Points, in no order, along strands that fork, close into loops and pass close to each other.
Two points are linked if the straight distance between their rows is under 45.2. Some points are linked to none.
q102: [ -9 -10 -21   5   9  24   7  -2   2  -9 -19  22   6  34  13   0   7   1
 -23  -7  -8  -3]
q433: [ -2 -10  -3  -9  -3  12  15  -7  -1  -1   8 -10 -18  27   4  10  33  12
  -7 -13   0  -5]
q727: [  5   3 -20   9  -3   9  20  15   6  -2  -8   9 -11  12  -7 -10 -18  33
   8 -11  -9  22]
q558: [  4   8 -20  30   4  10  -2 -12  24  20   5 -12   6  -7   8  -7 -11   7
   5  -5   5 -10]
q419: [ 23   2  -8  28   1  -3   0  -9   6   5  24  -9   4 -25  16   5  -4   8
   3  -2   0   6]
q223: [  8   2  -2   0  -8  -1 -21   5   4   1   1  -5  31 -25  -4   3 -23  -3
   2  -2  -6 -15]
q611: [-10   1  -2  -9  10  19 -11  -5   5   3 -18  15 -14   3 -17 -28   2  15
 -19  -5   9   8]
q659: [  1 -11  12  -5   3 -28   2  18 -13  17   8 -34   5 -14 -17  11   4 -16
   6  10  -4  -1]
q799: [ -7  -9 -22   9  21  20   3   0   9   3  -3  11  -9  28  -3   4  15  -3
 -35  -5  -5  -2]
q10: [-12  -5 -21 -20  10  17  -9  11   2 -18 -12  17  -2   6   0 -26   3  32
  -2   2   0  16]
q470: [ 18  -5  23  -2  11  -5   9   3  -2  -6  20   2 -34   6  -8   7  21  15
  -3   7  16  -1]
q151: [ 25   6  14   5  -7  -8 -23  13   7  -6   5  11  29 -17  12 -11 -24  -8
  -5  -1   7  14]
q777: [ 20 -10  38  -3   0 -24  -9 -18   4   1  -6  -5   9 -11  -5   8   7 -27
 -13   4  -6  12]
q505: [ 20  -1  -9  15  -3  17  20  -1  30  12  -8 -19  -4  17   4   2  -1  17
  18   0 -13  -1]
q13: [-17   2 -17 -11  -1  19  -8   4  -5  -8 -19  23   1  12  -5 -24  -8  22
  -7 -12   3   9]
q193: [  3 -11  -5 -16  18  29 -16  13  17 -12 -12   8   0   7 -10  -8  23  20
  -7  17 -24   7]
q249: [  3   6  17  -2   3   7  -2 -12  -3  10  -6   5 -21  -3 -21   0   3   2
 -17 -14  12  -4]
q887: [ 21   3  10  -4  -1  -7 -28   6   6  -5   5   1  37 -22   1  -3 -26  -6
  -7   4  -7   3]
q219: [  9   0  22 -14  -8  19  -6  10   1 -21  -1  13  -8  11  -1   6  11  25
  11   6 -10 -14]
q512: [-33   3  -6  -1  -2 -15 -14 -11 -12  11   9 -11  17 -12  -3  -3  24 -10
  11  16 -13 -15]
q626: [-40  12 -11  -8   8 -10   7 -14   6 -12  -1 -12   6  10  16  10   0 -23
  17  16 -25 -13]
q587: [-14  12   3 -12   0  -6   3   6 -25  12   9 -11 -19  12 -24  26  -2  -9
  -6  -9   7   3]
q559: [ 11 -31  -1 -14  -9  -5   3  -2   4  -6 -13 -16  21 -20  -3  -8  -8  -9
  -6   4  -9 -24]
q483: [-14 -20  -6  -2  -1 -22  18   9   7   8   5 -34 -14  -7  -5  -1   2 -21
  -4   9  -7 -21]
q679: [  7   9  22   2   1 -31  -1   5 -17  21  18 -16  -5 -14  -9   6  19 -19
   6  -7  13  21]
q924: [ -6 -17   3  -6  -2 -22  13  24  -6  13   6 -34  -8  -4 -14  12  -8 -15
   2   7   1 -16]
q599: [ -5   0  16  -3 -10 -12  -8 -17  -6  12   2 -14   5 -23   4   4  23 -14
   0  -9   2  -3]
q909: [  1   4 -23  10  -6  18  17   3   4   4   1 -10   4  26  25  20 -16  -2
   7  -8   2   0]
q95: [ 11  -2  23   0  -6   7   0 -11  -5  -1  -9  15 -10  -9   1 -11   9   7
 -11 -13  14  -4]
q314: [  0  -2  15  -2   3 -20 -10   1  -3 -14 -19  38  10  -8  -7 -33  -2   5
  -2   2  22  14]
q930: [ -7   0 -10  -1  14  25  -5  -1   7  10  -8   7 -17  20 -13  -7   4   5
 -31  -8   3   3]
q356: [  8  -2  22  -2  11 -31  -7  13 -14  16  15 -29  10 -14 -17   8  12 -21
   9  11  -6  18]
q982: [ -7   6   3 -16  11   8  -5   6 -21   7  -1  -3 -17   7 -32  24 -20  -2
 -16   3   5  -3]
q366: [ -7   1  -9  -6   0  -1  14   4  -9  12  20 -15 -25  28  -3  10  27   1
  -8 -18   8  10]
q218: [ 17  -4  26   2   3 -14  12  -4  -6   2  16   2 -24  -4   1   5  25   2
  -6  -7  23   3]
q79: [-12  -5  -4  -5 -12   3   3  -3 -11   0  18 -19   0  -3  28   1  33   6
  22  -4   5  -7]
q705: [ -7 -15 -20 -22  16  20 -13  16  15 -19 -14   9   3   6  -2 -21  14  28
  -3  10 -14  14]
q254: [  2  -5   3  -5 -14   7   2   6  -8  -8  17 -16   1  -3  28  12  18  14
  25  -4   2 -12]
q76: [ 16   2  31   5  12 -14  -3  -6  -5   7  -7  10 -14 -12 -31   5  -6  -7
 -14  -3   8   4]
q699: [ 23  -2  19   4  -8 -10 -15  18   1 -12  -3  21  25  -7  19 -20 -13  -3
   0  -3  20   7]
q572: [ 25   0   3  15 -15  -2   9  13  -3  -9   3  17  -4 -13  11  -9 -16  13
   9  -5   1  12]
q847: [ 15   2 -17  26  -1  17  14  -9  28  16   0 -17  -1   1  10  -9  -5  15
  14  -3   2  -4]
q515: [ 17 -22  16 -16 -11  -5   1  -1   4  -6 -24  -3  16 -18 -17 -15  -7  -7
  -6  -3  -9 -17]
q488: [  0   7  -2  -2 -19  14   3  -8 -17  -2 -19  19   1 -10  -7  -5 -17   7
   1 -16  -6   4]
q911: [ 16  -5  25  -7  -9 -12 -18 -21  -6  -9   1   4  21 -18  16   9  -2 -24
 -11   9  -8  16]
q203: [  9  -1  10   9  28  -6  -7   3   7  -1  -5  24 -20  -8 -16 -28  -7   0
  -2  19  28  19]
q179: [  1   1   4  -6  -2 -18  -4  17  -5 -23  -8  35   5  -9   1 -30  -8  21
   5   4  24  13]
q38: [-12  -5  11 -10 -14  -1  -6  -7  12   9 -13 -16  -1  -2 -13   4   2 -14
  -5 -11  -1 -27]
q934: [ -5   4 -15  -2  24  24 -16  14  -4   9   3   3 -14  15 -12   7 -11   0
 -32   0  11   8]
q189: [ 18  -4  17   3 -12  -9  -9 -14 -11 -10  11   9  15 -20  29   8   6 -17
  -6   3   4  15]
q363: [  5   5  13  -3  -5 -17  11  -6 -12  15  19 -11 -20  -6   0   0  31  -5
   3 -16  16  12]
q411: [ 22  -5  38   3   6 -21  -4 -10   2   5 -10   5   0 -11 -17   3   2 -17
 -16  -4   2   5]
q177: [  6   3 -11  -1  -3  -5  10  24   4 -18   0  17 -12   2  -7 -17 -15  39
  13  -3  -3  19]
q207: [-13  10  -6  -6   1  -2   7   4 -19  15  16 -10 -24  20 -10  18  10  -7
 -12 -17  11  11]
q992: [-31 -12 -13  -8   2 -12  13 -12   8 -13   0 -18  -1  -3  11   2   1 -19
   8  17 -20 -28]
q234: [-35  24 -24  17   8 -12  -1  -9  -8  11  20  -6  10   8  14  16  -6  -4
  18  14  -2 -10]
q716: [ -4   9   0 -10  23  18 -17   8 -10   7  -4   4 -14   2 -26   4 -24   2
 -15   6  15   6]
q397: [-20  12 -11  -4  -4   9  12 -17   1  -8 -16   1   6  26  21  23  -7 -27
  -3 -11 -13  -2]
q729: [-12   8 -14  -6 -15  11   7   0  10  -9 -19  -1  11  10  -1   8 -35 -17
   8  -3 -16 -19]
q360: [-19  14 -21  19   0 -12 -10 -10 -11  15  21  -9  16 -11   4  18  -6   2
   9   4  -4  -9]
q948: [-27  20 -26  17  12  -2   6  -5   3  11  19 -12   4  19  28  17  -8  -3
  16  11   4  -1]
q826: [ 11  -4  21 -13  -9 -10  -6  -1  -2  -8 -29  16  16 -17 -23 -21  -7  -2
  -3  -5  -3  -3]
q937: [-29  22 -15  -5   4  -1  11 -17   1  -5  -4  -8  12  19  28  24  -7 -28
  10   2 -14   3]
q105: [ -4  15 -20   7 -11   7  -1   6  17   2  -9  -6  14  -3  -8   1 -37 -11
  11  -5  -9 -15]
q957: [  5  11 -15  23   1  -6  -7 -11  -7  11  26 -10  11 -24  11  15  -4   5
   4  -3   1   2]
q339: [-26   4  -7   5  -3 -12 -21  -8 -17   8  14  -8  25 -18   7   9   9  -2
   8   7  -6 -14]
q264: [ 16   1 -18  13   0  15  29   3  19  12  -1 -18   1  32  13  22  -4   5
  10   5  -8   5]
q499: [ 10  -5  12 -12 -16  18   2   8  -3 -14   8  -6  -3  10  13  18  12  20
  20  -5  -7 -14]
q766: [ 20   2   7  10 -12 -10   8  27   8 -17   3  23 -10  -3  -7 -10 -13  27
  17   6  -7  10]
q132: [ -9  -8  -9 -14 -11   5  14  -4  -3   1  12 -19  -9  23  18   4  41   1
  19 -11  -2   0]
q285: [-20   7  -8  -6 -15  16   4 -13   3  -4 -21   3   5  20   6  13 -12 -19
  -4 -15 -13 -11]
q898: [-13  12 -24  11  13   4  16   3   9   4  13 -17   8  28  38  24  -8  -9
  11   6   3   5]
q535: [-21   5   1  -1  -3 -13 -10  -8  -6  20  12 -21   3 -16  -7  -6  31 -18
   9   3  -4  -4]
q108: [-31  -6 -12   1   3 -20   3  -6  -9   1  11  -6  11  -1  -7 -13  24 -11
  10  29 -24 -24]
q941: [ 16  -5  12   5  25   7  -1   6   9  -5   5  14 -32  -4  -9 -17   0  11
  -3  24  22  10]
q880: [  0  11 -16  12  -8   3 -13   2   9   9   2  -7  22 -16  -6   6 -29  -6
   6  -3  -3 -19]
q141: [ 17  -8  26   4 -11  -5   0 -12  -9  -8  -3  18  -1 -14  16  -4  11  -5
  -7  -5  13   2]
q29: [  2  -5  13   8  21 -20 -10  -6   6  -4 -16  33  -5  -8 -18 -32   0  -4
  -8  15  23  19]
q883: [ 20  -5  17  -3  17   6   3  -2   8 -10  13  13 -37   0 -12  -1  14  10
  -4  29   8   2]
q465: [ 33   1   1  25 -12  -4   7   5   7  -2  14   8   0 -23  15  -3 -11   1
   2  -4  -3  15]
q609: [  8   1  24 -12  -1 -23 -12   2   1 -14 -28  28  25  -6 -19 -30  -5  -3
  -4  -1   7  10]
q427: [-15   1 -22   0  -2  24  -1   6  -1  -7 -21  22  10  31   6  -7 -12   5
 -12 -15  -4   1]
q653: [  8  -7  11 -16   9  27  -7   2   9 -15  -2  12 -16  13  -8  -2  21  25
  -3  13 -15  -1]
q916: [-13 -21 -14  -9  -8  -6   5  -5   8  -8  -6 -16  13 -11   4   1 -10 -13
   2  11 -13 -37]
q494: [  3   6 -10   4 -20  21  10 -10 -17   0  -9   8  -2   0   6   6 -13   7
   4 -19   0   4]
q136: [ 14   5 -16  13 -11  21  23   4  -7   1  -6   5 -10   9   3   2 -18  19
   8 -14  -5  13]

How many points has the smallest loop of links through each point below? Write none if it is on no loop.
q76 | 8
q716 | 19
q13 | 6

A piece is two or more points that can be reached from each other along the links. Count, over all rows, the pieces, the separate loops (a circle has one, a figure eight two, a Y none), the forks (points with three links) and the tips (points with one).
pieces | 4
loops | 3
forks | 5
tips | 7

Name the points in between on the shortest way along the links from the first point to the second, in order.
q264; q494 | q909 > q898 > q948 > q234 > q360 > q957 > q419 > q465 > q572 > q766 > q177 > q727 > q136
q470; q916 | q883 > q941 > q203 > q29 > q314 > q609 > q826 > q515 > q559
q930; q79 | q934 > q716 > q982 > q587 > q207 > q366 > q433 > q132
q499; q934 | q219 > q653 > q193 > q705 > q10 > q13 > q611 > q930
q105; q559 | q729 > q285 > q397 > q937 > q626 > q992 > q916
q356; q941 | q679 > q363 > q218 > q470 > q883
